Points on a hilly landscape, in no order, each with its height.
From any point a ball takes the steepest step (drop divided by distance) to one of its 3 nearest points. It stops when none of these is lower. Distance is the straight distance between rows; heights are no part of it.
tivu h=2.45: [-23  13  21   6  15  -3  -4  -8  38  12 -11   0  -9  16 -11  24 -20  16
   4 -20 -12   6  -9  41   9  -3  42   3 -11  -3 -12  -9   9]
Kevon h=5.65: [ 14  26  31   0  -6  47  -3  58   9  44   8  -3  16 -25 -29  35 -26 -19
 -31   1  -3  -4  29  58  42 -19 -28 -31 -56   4  21 -25  -4]
zure h=7.42: [-19  20  40  -4 -18  37 -28   3 -31   1 -16 -24  -2 -10 -14  36  -6 -39
   2   9  -6 -10  21   9  21 -29 -34 -17 -68  13   0   7   3]
Fir h=4.84: [-12  26  -8   5  -1 -14 -16 -54   7 -46 -29   3 -10 -15  -4  14  18  16
  19   2 -19 -10  22   0 -24  -7  -3 -34  19  12   8  18   5]
dev h=2.86: [ -6 -15 -26  38  13 -24  15 -16   6  -4   7  -9  17  23  -1 -27  42   8
   8  -5 -25 -24 -35   0  10  69   6   4  72  18  -2   0  14]
gopi h=5.09: [-35  13  25   2 -46  49  -3  26 -13  13 -13 -17 -12 -26   9  28 -43 -26
  14  31   2   7  44 -13  24 -33 -46 -29 -58  22   6 -13 -14]
sepe h=2.92: [-38  21  36  15  -3  25  -8  12  28   5 -17   9  17  10   7   7 -37  26
   6 -22  -7  26  -4   2  13 -19  34  -1   7 -21  -9  16  10]
zosa h=5.68: [ -5 -10 -16 -17   7 -22  24 -34 -12 -27 -14 -22 -18  24  -3 -45  21  15
 -16  25 -19 -16 -21 -11 -16  44  -9   0  46  23 -41 -33  -4]
kosas h=3.66: [ 37  42  21  -2  14  42  -5  45  -2  35  20  11  25 -18 -30  30  -4 -16
  -2  15  11 -12  12  38  33 -27 -31 -12 -55  -2  20 -21 -18]
nid h=4.13: [ 45  23   1  -2  41  10 -20  62  21  33  17   9  19 -28  15   1  -6 -10
   1  22  53   9  -6  39  22 -21 -30   7 -77 -22  15 -11 -39]
sikot h=3.57: [ -5  32   9  36 -14  26   9 -15  10   1   9  27   1 -10 -15 -20 -49  15
  19 -11 -17   9  19 -36 -12 -53  -3   0  11 -13   3  22 -28]
viguz h=2.98: [-17 -33 -25  19  -1  -4  52 -10 -10 -22  -5   2   3  10  30  -9  -1   6
  -7 -50 -39  -9  -4 -36   5 -16  42 -19 100   2  27   5  23]
girat h=3.21: [-27  43  29  35 -17   9 -27   6   3   1   9   0  12   3   4   0 -36 -10
  17 -26   3  13  -4 -28  10 -23  18  -7  -9 -22 -10  37   3]
motur h=3.98: [ -8  26 -50  14  -2   3 -16 -14 -48 -21 -36  25  -5 -22  -5  -4 -32   0
  14 -24  -5  28  26   9  -4  15  11  24  55  16  31  11   6]
bomo h=8.69: [  43   20   25   37   51   14  -26   47    5   44   18    4    9  -30
    7    6   -9  -14  -12   32   69   -8   20   18   -1    4  -31   -8
 -105   -2  -26    0  -22]
Vof h=2.89: [  2 -62 -59  23   8 -25   3 -26  -9  -7  10  17  -1  36  -3   6  44  22
   1  20 -39   6 -81 -15  -9  17   7  47  82 -19 -15  -1  11]
gumuk h=2.22: [ 23  17  16   6  10 -17  -6  -7  25   4   4  25  -1  18  -9   3  -3  -7
 -10 -20  32 -15 -10  39  11  20  37  23  -5  10  -4 -23  22]
fut h=8.24: [  34  -12   23    3   48   16  -40   49   22   43   23   -7   10  -22
   38    1  -16   13   -1   32   53   36    7   13   -4   -8  -11    8
 -102  -13   -6  -10  -26]
Lirat h=1.75: [ -4 -13 -13 -32 -29 -33  20  -5  -1  -4  55   6 -14  11 -13  -1  30  17
 -27  38 -35 -15 -14  -5 -27  34  11   2  20 -25  15 -17  -2]
leko h=2.56: [-19 -58 -24  33  -3   2  45 -33 -27 -27 -24   6 -42  32  18   8  35   1
  -6 -19 -41 -19  21  -4 -27   7  26 -18 114  21   7  18  12]
tudu h=2.35: [-16 -61 -28  20  -5  -8  59 -20 -18 -30 -29   0 -18  19  17  -4  10  12
   5 -34 -45 -13  19 -22  -9 -11  32 -10 107   6  21  18  16]
vazoz h=4.57: [ 18 -28 -13 -11  -2 -32  -1  -6  15  16  24  39 -11 -12  17  15   2   0
  -9   3  36 -19 -16  16  -8   6  38  17 -13 -31  -5 -22  -1]
vipu h=3.89: [-15   6   7  41 -17  25  24  -7  21 -25 -19  18 -13 -18 -11 -17 -39  22
  36  -6 -29  18  25 -37 -26 -34  -5  -4  16  -3   3  16 -15]
Lal h=2.23: [ -7 -18 -21 -31 -11 -37  26 -25 -15 -13  19 -12  -6  32   3 -26   7  17
 -17  27 -26  -4 -14   8  -4  16  -8   3  20 -10 -22 -46   4]
zem h=8.36: [-39  34  56  13 -28  31  15  20  -8  36  58 -12   8 -40   4  22 -58 -21
  -1  11  31  17  43 -22  46 -53 -35 -25 -71  23  11 -21 -22]
tumak h=2.10: [ 12   4  28 -14   1   9 -16  26 -10   0 -37 -29   0  13 -19 -12 -14 -25
  -3 -25  34  -6  -2  22   7  24   7  11 -19  10 -10   0  11]
pek h=2.49: [ -3 -45 -47  36   7 -23  17 -26   9 -11  -1  38  24  43   1 -10  62  20
   7  -1  -6 -14 -69 -18   4  10  -3  36  82  -9  -3  -8   3]
pemo h=6.07: [-23  12  39   0 -36  49  -4  33 -11  27  -4 -12  -3 -27 -16  29 -46 -24
   3  18 -13  10  31   8  26 -25 -28 -25 -61  22   7 -22   2]
Tis h=6.94: [-28  38  24  33 -32  18 -54  13 -26  13 -22 -25  -2 -13   0  37 -22 -30
  14   4   8  -3  22 -14  13  -4 -30  -4 -52  11  -1  22   6]
kugok h=5.30: [-15  22   4   1   8   1   0 -50  40 -12 -20  15  -1  17 -14  18  18  15
  11  -3 -37 -12  18  36  -9 -11  -7 -15  -8  10   1  13  11]
fadu h=8.43: [  32   -4   36   10   56   15  -43   35    7   42   25    9   11  -33
   25    2  -12    0  -27   42   55   21   15    2  -21   -5  -12    2
 -110   -1  -21   -6  -10]
sop h=4.99: [-10  11  41  -9 -17  56   5  32 -16  38  11 -14   9 -28 -24  48 -36 -29
 -17   9 -11  -3  33  30  39 -31 -28 -23 -62   2  18 -21   1]
Giru h=2.88: [ 26   1  18 -10   7   6  -2   9   0   1 -24  -9 -17   2 -12 -12 -24 -28
 -14 -18  44 -33  -1  27   9  35  16  21 -26   7 -17   2  16]
Dola h=2.96: [ 38  35  12  25  37  42  -6  59  12  51   9   8  24 -36 -19  10 -13 -20
 -13  17  38 -13  25  47  41  19 -16 -17 -71 -11  -1   3 -20]
siras h=3.72: [ 48  31   4  14  33  21 -17  39  16  37  29  20  32 -29  -7  22   0 -19
 -13  13  33 -13  13  35  25 -20 -30  -3 -76  -8   5 -12 -28]
safo h=1.55: [ 24  37  16  12  16  54 -18  55  19  53  11   1  45 -36 -27  15 -30 -10
 -22  15  37  -2  25  51  42  20 -17 -36 -66  -5   5  -1 -21]
zarur h=2.73: [-12 -16 -23 -12  -5 -27  23 -23 -14 -29  27   6 -28  18 -15 -22  26   5
 -11  42 -30 -37 -36 -28 -50  47 -13  15  19   4 -19 -28   9]
pak h=5.32: [  1  -6 -27  15  13 -36  22 -21  -9 -23  14  -4  -6  13 -10 -26  33   4
  -6  28 -10 -23 -25 -22 -25  63  -9  19  44  21 -30 -21  10]
balo h=6.50: [ 36   5  20 -45  13 -15  36  30 -10  19 -11 -23  -9  20   4 -13  -1  -8
 -25   1  23  14  24  14  -2  26 -40   5 -59 -14  18   5 -14]
poto h=4.49: [ -9   5 -35  22   3 -33  23 -28 -24 -36  13 -10  24  -7  19  -1   2  -1
  22 -56 -18  -9   1 -29   2 -10  33  -7  68   4  39  27  11]
diros h=8.18: [ 34  -7  13 -34  29  15 -56  33  13  29  25 -37   8 -11  25  -4 -12  21
 -13  42  14  50   3  21  -1  16  11  12 -91   1   1   2 -33]
Zome h=4.75: [-18  45  37  10  -2  28 -51   2 -24 -17 -16 -35   1  -1  -4  13  -8 -33
  19  -5  12   1   4 -16  10 -18   1  -5 -55   2 -17  28  19]
peziz h=5.10: [ 12 -29  15 -38  13 -29   7   2   7  40   0  19  -6  -5  13  -1  20  -5
 -23  -3  40 -14  -1 -27 -25  27 -30   8 -46  -1  11  23  25]
Fanit h=4.98: [  7  26 -56  27   1 -24 -11 -24 -24 -41  -5  -8  11 -29   7   9   5 -10
  18 -35  -9  -1   8 -17 -12  15  23 -11  55   8  35  35   4]
mab h=2.18: [ -8 -27 -48  36   9 -28   6 -24  -3  -7   4  16   8  17 -12 -16  52   4
  17  17  -7 -21 -60 -16  -9  58   6  31  66  20  -8  -2  23]
bur h=3.47: [  5 -27 -20 -26 -25 -26  -9 -17   3   3  21  14 -16   3   6 -14   1  11
  -7  21  13  -8 -12  33   6 -16  16   3   7 -23 -18 -41   1]
kiv h=4.87: [ -6   0 -37   3   1 -35  -6  -8  11 -46 -12 -10  20 -28   8 -19  15   6
  28 -33   3   0 -17 -34  -4  15  25 -31  71   7   7  18  14]
Gotel h=4.80: [ 11 -53  12 -44  -9 -18 -19  -9   8  46  -5  -4  -1 -13  14 -14  35   2
 -48  13  34  -8   5 -35 -15  19  -1  16 -21   3  -4  33   7]
fito h=3.06: [ 29  38  11  20  33  36 -19  50  12  42  13  17  30 -29 -24  25 -16 -19
 -13   4  29 -14  14  53  33   6 -25 -19 -63  -9  23 -15 -24]
Nuzu h=4.20: [ 13  31  36 -19  -2  46   7  21 -10  22   9  -3  11 -20 -24  39  -1 -30
 -12   3 -14 -15  14  39  32 -31 -29 -21 -74  12  29 -16 -17]
rubef h=1.13: [ -2 -12 -18 -17  13 -14   7 -54  20 -38 -18  -4  11   8  -2 -19  34  25
  24   3 -12 -19   8   0 -15 -21  -1 -16   9  29 -13 -36   3]
dovar h=4.41: [ 46   4   4 -24  19   1  -7  57  18  15  13  -1  23   0  12 -10  -9  -7
  -1   7  22  18  -6  29  17 -34 -28   4 -70 -29  17 -20 -43]
Nif h=3.69: [-17  40  31  25 -17  21 -44   8  -7  -6   8 -11  11  -2   1  22 -16 -21
  21 -19  18  13 -12 -19  14 -16  23   1 -25  -5 -18  37  13]
pone h=4.83: [  1   5  -4 -12   9 -33   4 -30  23   1  24  23 -13   8   3  12  12   4
   8 -13  17 -15 -16  37   8 -14  28  17  -3  -4 -13 -39   7]
did h=4.44: [  6  37 -35  17   2 -14 -16 -38 -10 -25 -37  -4 -11 -29  -6  12   4  11
  24 -11 -26   4  30   1 -25  15  -8 -20  32  14  16  40   7]
kifo h=3.38: [-17  34  33  23  -8  24 -21  24   6  -8   7  -6  18   9   5   3 -27  -1
  19 -27  19  18 -20 -25   8 -27  31  -4  -8  -8 -29  24  15]
gabu h=4.09: [ 34  22  27 -35   2  21 -14  26 -14 -13  -1 -14  12  -6 -17   6 -18 -37
   6  -1  10 -12  -5  18   4 -42 -36 -11 -58   1  14 -16 -13]
Roseg h=2.42: [ -4 -74 -51  16   9 -13  -6 -35 -19 -14  15  -3  -2  41  -4   5  33  47
 -10  18 -42  20 -68 -10 -24  28  31  65  79 -40 -15  16  -4]
Ridir h=4.31: [ -6 -25  -8 -31  -4 -24   5 -41  -1 -41 -15 -17 -11   6  -6 -46  20  13
   1  28  -8   1  -2  -3  -9  -3 -10 -18  28  18 -38 -46  -1]
dadod h=3.61: [ 23 -27   5 -12  -3 -21  -6  -8  16  14   6  17 -26 -14  19   0   9  -7
 -16  -9  59 -22  -8   8 -16  32  14  17 -24   2 -11   4  12]
saf h=4.04: [ 42  32  12 -18  17  14  -4  38   7  15  10   7  22 -12 -17   9 -11 -14
   0  -6  32  -8   0  31  25 -48 -28  -6 -51 -21  20 -36 -23]
gol h=8.91: [-45  23  47  19 -35  19   0  14   1  22  14 -17 -16 -27  14  12 -57 -26
  26  18  15   0  48 -26  34 -47 -38 -15 -59  29   2 -26 -15]
sukov h=6.25: [-15 -42 -36  25   7 -23   5 -10   4 -15   8   7 -21  -1  -3  -5  35   3
 -21  30 -16 -37 -56 -43 -51  57   1  35  40  10 -19 -11  21]
lomal h=2.93: [  2 -22 -18 -37  -4 -15  20 -34  -3 -16   8  -5  -6  26   8 -28  10  20
   1  25 -17   6 -17  29  -8  -1   5  -5  23  -5 -22 -60   3]
Fepob h=2.54: [-12 -63 -59  22  12 -19  16 -31  -1 -12  -4  19   9  45  -4 -25  53  38
   2   8 -34  15 -79 -11  -7  10  -4  49  80 -26 -11  -3   6]
Biku h=4.21: [ -9  11  -5 -16  11 -18  -2 -49  25 -39 -17  14  -4   2  -7   1  28  24
  15  -3 -36 -11  15  16 -23 -23  -7 -22   0  23 -21  -6   9]
nim h=5.57: [ 18   7  18 -52   8 -24  13   1  24  24   6  11   7   9  12   4  20  -3
 -13  10  25   7  17 -26 -32  32 -30  11 -70   0  34  21   1]
Modir h=4.05: [-12 -25 -27   8   1 -15  35   2   3 -16 -16  -7  26   0  25  -8  13  16
  10 -46 -20   6 -16 -27  12   7  29 -31  94   0  19  18  24]
vom h=3.04: [-29  24  27  25 -16  15  -3  19  24   8  -3  20   2   2   6  11 -33  13
  20 -22 -13  30  -2 -10   7 -24  28 -14   2 -32 -12   9   4]
tovim h=7.85: [-34  30  49   1 -21  47  14  42  -5  36  45  -5  10 -31   2  26 -66 -16
   9   8  20   9  36 -13  45 -44 -23 -35 -61  17   6 -22 -17]
faki h=4.07: [ 46  15   8 -34  18  12   3  38  -5  14   5  -7  23  -9  -9   1  -3 -29
   8  -7  21  -3  -2  26   8 -49 -34 -13 -67 -10  15 -35 -24]
Gatu h=3.65: [ -5  26 -47  11   5 -12  14 -39 -56 -21  -5   7  10   0   9  10 -20  -2
   6 -48 -24   1   1  -5  14 -14  25  24  70  15  42  14  23]
sude h=4.95: [-17 -43 -42  30  11 -35   0 -24  -2  -8   7  10  -6   5  -2 -13  27  13
  -5  23  -3 -32 -71 -40 -34  52   1  40  45   2 -19 -11  16]
giker h=1.81: [  2 -12  -7 -34 -27 -27  10  19   8  -2  54   9  -9  15 -18   8  41  19
 -26  44 -21 -11   6  -7 -13  39  21  18  30 -42  19   2 -18]
mavu h=5.13: [-33  44  17  34 -48  17 -43  23 -34  36 -32 -17   3  -8  14  17 -29 -29
  24  17  11   3  44 -13  17  11 -30   6 -27   7  -4  23  15]
Sep h=4.10: [  4  18  26   9  12  -4  -5 -13  29   6  -4  27   4  13  -6   4  -5  -2
   6 -12  -2  -5  -8  43  10  12  41   7  -6   7 -13 -22  19]
susov h=8.45: [-50  23  53   8 -35  38  11  27  -7  31  32  -4  -7 -21   7  24 -62 -14
   6   5  22   6  49 -27  40 -45 -38 -22 -56  24  11 -30 -29]
pago h=7.06: [-37  16  43  -2 -31  52  12  44  -9  25  14  -4  -1 -33  -1  39 -50 -11
  -4  11   4  17  29  -2  37 -36 -24 -38 -56  19  16 -28 -16]
Pif h=4.56: [-21  50  17  40 -27   4 -53   2 -31  12  10 -18   1  -1  17  22 -25 -19
   8  -7  -4   0   9  -9  18  -4  -5   4 -15  -9  -6  39   5]
Feso h=5.56: [-17  20  11   9  -4  12   7 -39  33  -1 -50  20   2   3 -14  13   1  23
  14  -7 -42   8  37  17 -16 -15   2 -14   6  -1  -5   4   1]
gefi h=3.59: [ -6 -65 -62  15   2 -30 -11 -26 -13  -5   5  -2   5  22   5  -4  39  37
 -11  32 -20   1 -77 -18 -11  40  16  61  66 -13 -20  -1  11]
pariz h=5.35: [-18   2 -21   5   8 -28   2 -19   2 -27 -20 -28   6  11  -2 -35  32   4
   0   6 -10  -1 -22  -4   4  58   5  -8  61  26 -27   0  22]
zofo h=3.76: [-16  56   7  52 -34  -3 -26  -4 -21  37  14  14  20   4   5  -7 -49  -3
  13 -15 -10  17  20  -9  29 -25 -17   1 -10 -22  -1  44   3]
Kot h=5.29: [ 43   6  16 -53   2   6  16  35  -6  23  -2 -28   5   6   2 -19  -2   0
 -10   1  21  40  10  30  12 -10 -37  11 -50 -31   9  -9 -28]
vud h=6.64: [-15  39  30  15 -21  27 -37  21 -38  -4 -10 -31 -10 -16  -3  34 -11 -35
   5   4   2 -13  30  -6  15 -26 -34 -22 -62  10  -7  20   2]
fiz h=5.14: [  2  16 -10  22 -24  21  22 -10  -2 -20 -35  31 -30 -27 -18 -17 -49  13
  31  -9 -13  11  40 -36 -16 -20  -3 -14  26  10   3  15 -28]
torid h=4.00: [ -3 -14 -21  -5   6 -24  -8 -22  18 -41 -25 -27   9 -12   0 -43  31  22
  24 -15   5   4 -21 -29   0  23   0 -37  52  30 -18  10   7]
Mik h=4.22: [ 13  31 -32  20 -16   6 -16 -31 -30 -32 -33  -1 -14 -34  -4   2 -22   6
  35 -12 -17  15  37  -2  -9  25   1   0  39   9  31  34   2]
zanip h=2.77: [-30 -19 -37  18   1   0  47 -40 -28 -40   3   7 -12  33  16 -17 -10   2
  15 -39 -20 -26  13 -35  -7 -56  47  30  87  37  -7  24  14]
Goler h=2.81: [-30 -18 -30  12   8  -5  55 -29 -19 -31   4   8   1  27  22  -6 -10  -9
   8 -39 -25  -7   4 -45  -9 -43  43   9  87  24  25  17  12]
kep h=7.75: [ 12  28  32  -5  -7  39 -22   5 -26 -16  -8 -21   3  -9 -16  28  -6 -47
  -1  -4   1 -20  15  18   8 -47 -25 -18 -74  18   4  15 -13]
soge h=1.56: [ -8 -44 -19  19  20 -16  24 -35  20 -14   7  35  -1  38 -13  -9  78  13
  19 -20 -32 -34 -35  -7 -13  -5  -7  -6  98   1  26  19   5]
Vuk h=3.20: [ 15 -44 -14 -35 -34 -24 -13   8   5  22  35   6  -8 -13   4  -2  24  25
 -39  23  11  17  -4  22   7  23  37  17   0 -27  -4  13 -11]
feg h=1.86: [  9 -22 -21 -40 -21 -20  12  -4  -3   5  52   7  -9  11  -8  -7  29  19
 -35  38  -4   0   2  25 -11  26  33  18  28 -38 -10 -18  -3]
vadi h=3.56: [-12  32  30 -10 -11  21 -45  20 -10 -31 -13 -17   7  -5 -12   9 -11 -30
   8 -24  26   0 -13 -13   3 -19  13 -17 -47   3 -26  15   5]
goraz h=4.88: [ 19 -58  -4 -38 -17 -14 -21 -13   4  27  11  -2  -7 -23   6 -15  19  18
 -31  26  27   8  -3   4   0  26  31  17   0 -17  -4  26 -15]
kapu h=8.39: [ 37 -36  41 -24  40  32 -60  23   6  47  27 -17  -1 -30  22 -19 -21  19
 -20  41  41  31  18  13 -10   1  -6  13 -98  15 -30  -1 -23]
zibin h=1.97: [  1   1  -5 -27  12 -30  12 -52  28 -20 -13  14  -7   7 -10  11  29  14
  10   5 -13  -7   3  24 -14 -31  12 -10   3   2  -9 -28   4]
viz h=4.11: [ 27 -41  -9 -10  -1 -31 -20  -4  10  19  20  24 -20  -7  11  12   7 -11
 -16  -7  52 -19 -17  17  -6   9  22  18 -14 -11   1 -13   2]
lafu h=2.09: [-25  11  28   4   8  12 -13   0  27  15 -24  -1  14  23   0  16 -28  19
   6 -15 -10  34   1  35  25   9  34  -4 -19  -3 -15   0  20]
Gek h=4.26: [ 22 -53   2 -32 -19 -19 -14 -11  17  42   4  16 -17 -20   3  -2  23  10
 -36  14  45 -10 -16 -11  -3  14   9  14 -26 -14 -19  17 -10]
segos h=4.28: [ 37  17  11 -32   6  16   6  23  -9  -6 -12 -10   6   0 -13 -16 -11 -30
  -5  -2  16  -6 -12  19   2 -60 -29 -15 -54 -10   1 -29 -10]
diro h=2.97: [-15 -42 -30  39  27 -31   9  -7  18  -8   4  15  13  26   0  -4  47  10
  18   3 -11 -25 -63 -13  -1  41  14  27  74   8  -1   5   8]
fum h=3.37: [-26  46  13  37 -18   0 -12   5  -4  17  22   1  21  -8   1 -11 -41  -2
   5 -26  -9  26   1 -19  19 -32  -1   0   4 -30  -2  19   0]
futiz h=1.80: [-10 -51 -14  22   0  -8  49 -19   8 -13 -23  22  -5  19   5  -4  34   7
  -6 -26 -61 -15  -9   7 -10   1  21 -22 109   7  26  22  27]
fosov h=7.96: [-11  18  35 -10 -21  57 -20  57  -4  46  24  -1  23 -42 -16  41 -59  -8
 -20  -8  16  22  19  12  44 -23  -4 -55 -52   8  17 -33 -13]
budis h=5.24: [ 48  11  16 -44   2  12  13  35 -10   0 -23 -20   9  18 -12 -26 -15 -35
 -26 -13  31  11  -2  20   2 -16 -31   6 -38 -13  -1  -3  -5]
pas h=2.83: [-48 -51 -47  20  -4  17  28 -31 -31 -39 -29  14 -47  33  23  -6  -4   1
  27  -1 -21 -13  27 -21 -24 -14  49   4 113  31  -5  16  13]
fod h=4.79: [  4  14 -18  24   1   9   2 -31   8 -31 -54   8 -26 -32  -9  12 -10  29
  22  -8 -40  10  42  -6 -25   4  -9 -17  25  -3  14  24  -5]
Tid h=1.08: [ -3   2 -19 -23  16 -23 -11 -37  11 -34 -29 -23   1   5   5 -28  28  12
  15   3  -7  -1 -18 -17 -19  -6  -5 -31  49  19 -32 -11   4]
ved h=4.74: [  3  10 -36  20 -23  22 -10  -7 -22 -32 -47  13 -23 -28 -12 -11 -34  11
  21  -5 -17  20  37 -20 -17   8  -9   3  43  13  32   6  -6]
mideb h=1.70: [-13 -12 -19 -32 -11 -33  29  -7  -2 -11  51   1 -21  21 -13  -6  32  12
 -23  43 -30  -4  -9  -2 -23  36  20   9  15 -20   2 -31   0]
Regu h=1.44: [-14  -6 -26 -33 -14 -26  33  -2 -10 -24  34  25 -20  25 -19  -6  34   6
 -36  41 -36 -24 -21 -28 -60  31  -1  11  23  -5  -2 -24  11]
zefu h=3.22: [-28  18  26  30 -12  24  19   9  27  -5  -9  18   3   1  10   1 -49  22
  20 -21 -16  20  10 -34  -4 -41   9 -11   2 -23  -2  23  -8]
tir h=2.20: [ -1 -55 -49  26  18 -26  24 -39  12 -15 -16  41   3  36 -12 -15  67  38
  14   8 -27   1 -57  -5  -6  -9 -14  20  98 -10  -1  -3  -2]
kado h=4.29: [-17 -11 -28  20   8 -14  12 -24   7 -16 -12 -21   5   9  -8 -35  42   0
   0  18 -11 -32 -35  -1  -7  71  -3  11  59  27 -27  -2   6]
Timek h=6.98: [-24  25  22   1 -39  32 -18  18 -32  16 -33 -22 -12 -24   2  43 -33 -31
   8  22  -9  -8  40   6  16 -20 -36 -11 -53  11  -7   4  -4]
memur h=8.15: [ 27  -2  22 -52  29  12 -32  39  22  14  52 -26  -1   6   5   3   2   8
   1  31   1  47  22  16   4  43   7  15 -72   7  26  -4 -30]
nuso h=7.35: [ 32   5  28 -53  18 -18  21  23   6  15   1 -19  -4  22   4  -6   9   0
 -14  11  12  23  15   8  -9  14 -39   4 -63 -22  27  15  -3]
Rizud h=8.16: [ 25   2   9 -36  32  13  -7  53   8  34  18 -15   8  -5  20 -16   1  20
   6  16  22  53  21  28  14  -8 -27  10 -77 -24  15 -15 -34]
fuve h=3.36: [ 39  -8  17  -1   8 -26  11  -3   6  14   0   8 -25  -1   1   1  -2 -27
 -27  -7  47 -20  -6   4 -13  28  -1  23 -34   0  -2  17  14]
fuv h=2.17: [-10 -17 -16  22  14 -22  23 -14  18  -9 -11  -5  24  21 -10 -24  35   7
  10 -15 -35 -24 -28   1  20  62  14  -4  84  13  -5   7  19]
Kofof h=5.95: [ 42  -4  36 -33   7  -2  33  29 -11  -1 -24 -23 -14  22 -10 -14 -24 -26
 -24 -12  36   0  12  16 -15  32 -18  12 -39  -5 -12   6  -1]
zedi h=3.28: [-11  17 -41  17   8 -10  31 -52 -45 -30   2  17  12  16  14 -15 -19  -6
   7 -61 -30  -2   3 -33  -3 -33  32  32  82  23  20  25  26]
ribo h=4.65: [ 46  18  15 -40  10  -2   8  40   5   4 -16 -18  12   5  -3 -12 -12 -28
  -6   0  36  15  -1  11   6 -43 -43   4 -60 -25   9 -17 -20]
fuvi h=8.20: [ 32  -8  11 -11  39  10 -42  52  19  36  21 -17   7 -28  32 -10 -13  15
   4  29  45  35  10  20   1   4 -10  15 -86 -16  -5   2 -34]
simel h=1.49: [-41  20  21  29 -48  26 -24  26 -22  15 -18 -12  -9 -20  16   4 -45 -44
  27  30  32   8  46 -17  17 -10 -41  -9 -49  22   2 -11  -9]
rizi h=1.00: [ -7 -36 -21  28   4 -10  43  -4  15   1 -21   0   9  22   6 -17  43  14
   3 -33 -52 -22  -9  14  14  25  13 -22  95   3  20   7  22]
zote h=4.73: [-11 -43 -35   0  -3 -27  -9 -15 -10 -23   0  13 -21   5   1 -12  39   8
 -36  25 -30 -38 -50 -44 -60  37 -18  23  26   0 -17 -19  23]
Radop h=2.24: [ 10 -37 -21 -46 -29 -27  13 -18  -7  -5  40   5 -21  12   2 -22   8  32
 -26  29 -12  16  -2  38   1   6  21  12  22 -25 -20 -26 -15]
zevof h=8.03: [ 30  10  20 -57  28  -5   1  38   9  26  31 -31   7  12  20   1   5  16
   1  16  14  47  18  12  -1  21 -18  10 -69 -12  34   0 -29]
mamuz h=0.42: [-27  27  35   4  -2  18 -23  21  13  -1 -27 -10   3   7  -2  13 -17  -6
   7 -20  19  27 -23  10  23  13  40  -5  -7  -8 -14  -4  24]
lor h=2.58: [-29 -47 -29  23   4  -1  51 -34 -18 -39 -11  10 -22  20  26  -2 -11   4
   6 -23 -23 -12   6 -38 -15 -31  43   1 104  20  14  21  16]
ropin h=6.62: [ 18   3  29 -52  17 -18  27  25  10  25  21  -1 -11  21   0  -2  13   1
 -11   6  18  14   2  -2 -20  24 -36   8 -66   0  34  -4  -7]
musir h=3.46: [-27  68  26  40 -20   4 -41   6 -12  12  17  -8   8  -6  10  13 -26 -13
  25 -21   6  13   8 -21   8 -19  11  -1 -17 -29 -14  34   7]
vibuk h=5.22: [-20  11   2   6 -19  10  18 -23  24  -7 -42   8 -22  -4  -1  20 -12  30
  20   4 -44   8  39   4 -10  -8   2 -15  15  -4  -5  13 -10]
nabap h=3.90: [ 42  31  22 -27  13  26  -6  31  -8  11  10  -5   9  -9 -31  24  -3 -30
  -4  -4   6 -23   4  36  26 -54 -35 -12 -63  -9  15 -32 -20]
vuf h=1.82: [  4 -11 -15 -28 -21 -11  46 -10 -22 -16  44 -10 -22  31   0 -19  26  12
 -22  33 -33  -2 -12   4 -23  29  12   5  25 -30 -14 -28  -6]
tosan h=2.69: [-27 -27 -38  28  13   7  49 -30 -20 -46  -8   7 -22  23  15 -16  -6  -2
  12 -17 -13 -22  23 -47 -11 -50  43  19 106  34 -12  22   0]
gimil h=4.03: [  6  15 -25 -12   3 -33 -25 -34  13 -49 -23 -24   2 -27   6  -4  34  15
  24 -18   2  -3 -14 -33 -17   6   0 -37  38  23  -2  26   2]
Goz h=1.57: [-14  18  37 -13   4  11 -31  29  12 -10 -29 -16   7  -1  -2  -2 -25 -26
  -3 -28  32   4 -14  10  18   0  38   0 -19   4 -35  -5  22]
vavel h=2.63: [ 14  15  27 -20  -4  12 -33  31  -6 -22 -36 -15   6   9 -17 -10 -16 -33
  -2 -19  39  -6  -9  -4   9  -7   1  -4 -30   7 -34 -10  10]
mozu h=3.54: [-10  44  12  45 -15  12   7  -6  -4  22  36   8  12  -4  -7 -11 -40  -1
   5 -26 -14  15  14 -17   7 -45  -8  10   6 -36  -5  38  -5]
Lamo h=2.72: [ -1 -62 -21  19  -6 -13  36 -44   2 -32  -7  21 -38  35  -9  -3  71   5
   2 -19 -47 -33   7  -3 -22 -15   9 -29  98   3  22  23  -1]
tar h=3.64: [  0   7  23   0   9  -5 -17  -2  18  12 -11   5  -3  19  -4   8 -10  -2
  -5 -20  15  -4  -4  56  21  22  47  20  -5  -3 -22 -10  24]
ralu h=5.23: [ 13 -20  22 -54  19 -21  10   1   7  46   5   6   7   9  10   7  24  -4
 -30   3  33  12  -2 -42 -37  22 -27   9 -63   8  29  12  17]
sirog h=4.69: [ 11  27 -34  25   4 -18 -18 -33 -12 -50 -28  -5   5 -29  13   5   7  19
  13 -18 -23  -3  14 -21 -24  20   7 -14  43   7  21  32   2]
Detum h=6.49: [-14 -61 -45  14  -2 -19 -23 -15  -5  -9 -10   7   4   0   5   1  30   6
 -38   8 -17 -10 -76 -41 -39  44  -1  51  56   5 -27  -6  20]
mak h=5.38: [-11  11  12   1  13  -6   7 -38  39  -1   1  40  -5  14 -15  11  11  26
   0 -20  -9  -8   4  44   3 -15  27  -3 -11   0 -12 -31   3]
zafar h=3.48: [-14 -16 -25   7  10 -16   1 -17  21 -29 -25 -20  29  -2  12 -25  30  16
  16 -32 -20  15 -22  -4  16  46  22 -25  89  16   6   8  25]

Two balls start at each pair of points below. Name the first point that both come to, or write -.
bomo, Nuzu => fito
Kevon, sop => kosas
saf, fosov => kosas
nim, Kot => -
nid, ropin => -

For each start below, name the point where the ball stops.
motur => tudu
kado => rizi
kiv => rizi
vadi => mamuz
budis => nabap
poto => tudu
ralu => mamuz

For each start below, name every point that the ball comes to, in order.
Zome => vadi vavel Goz mamuz
mak => tivu lafu mamuz
dadod => fuve Giru tumak Goz mamuz
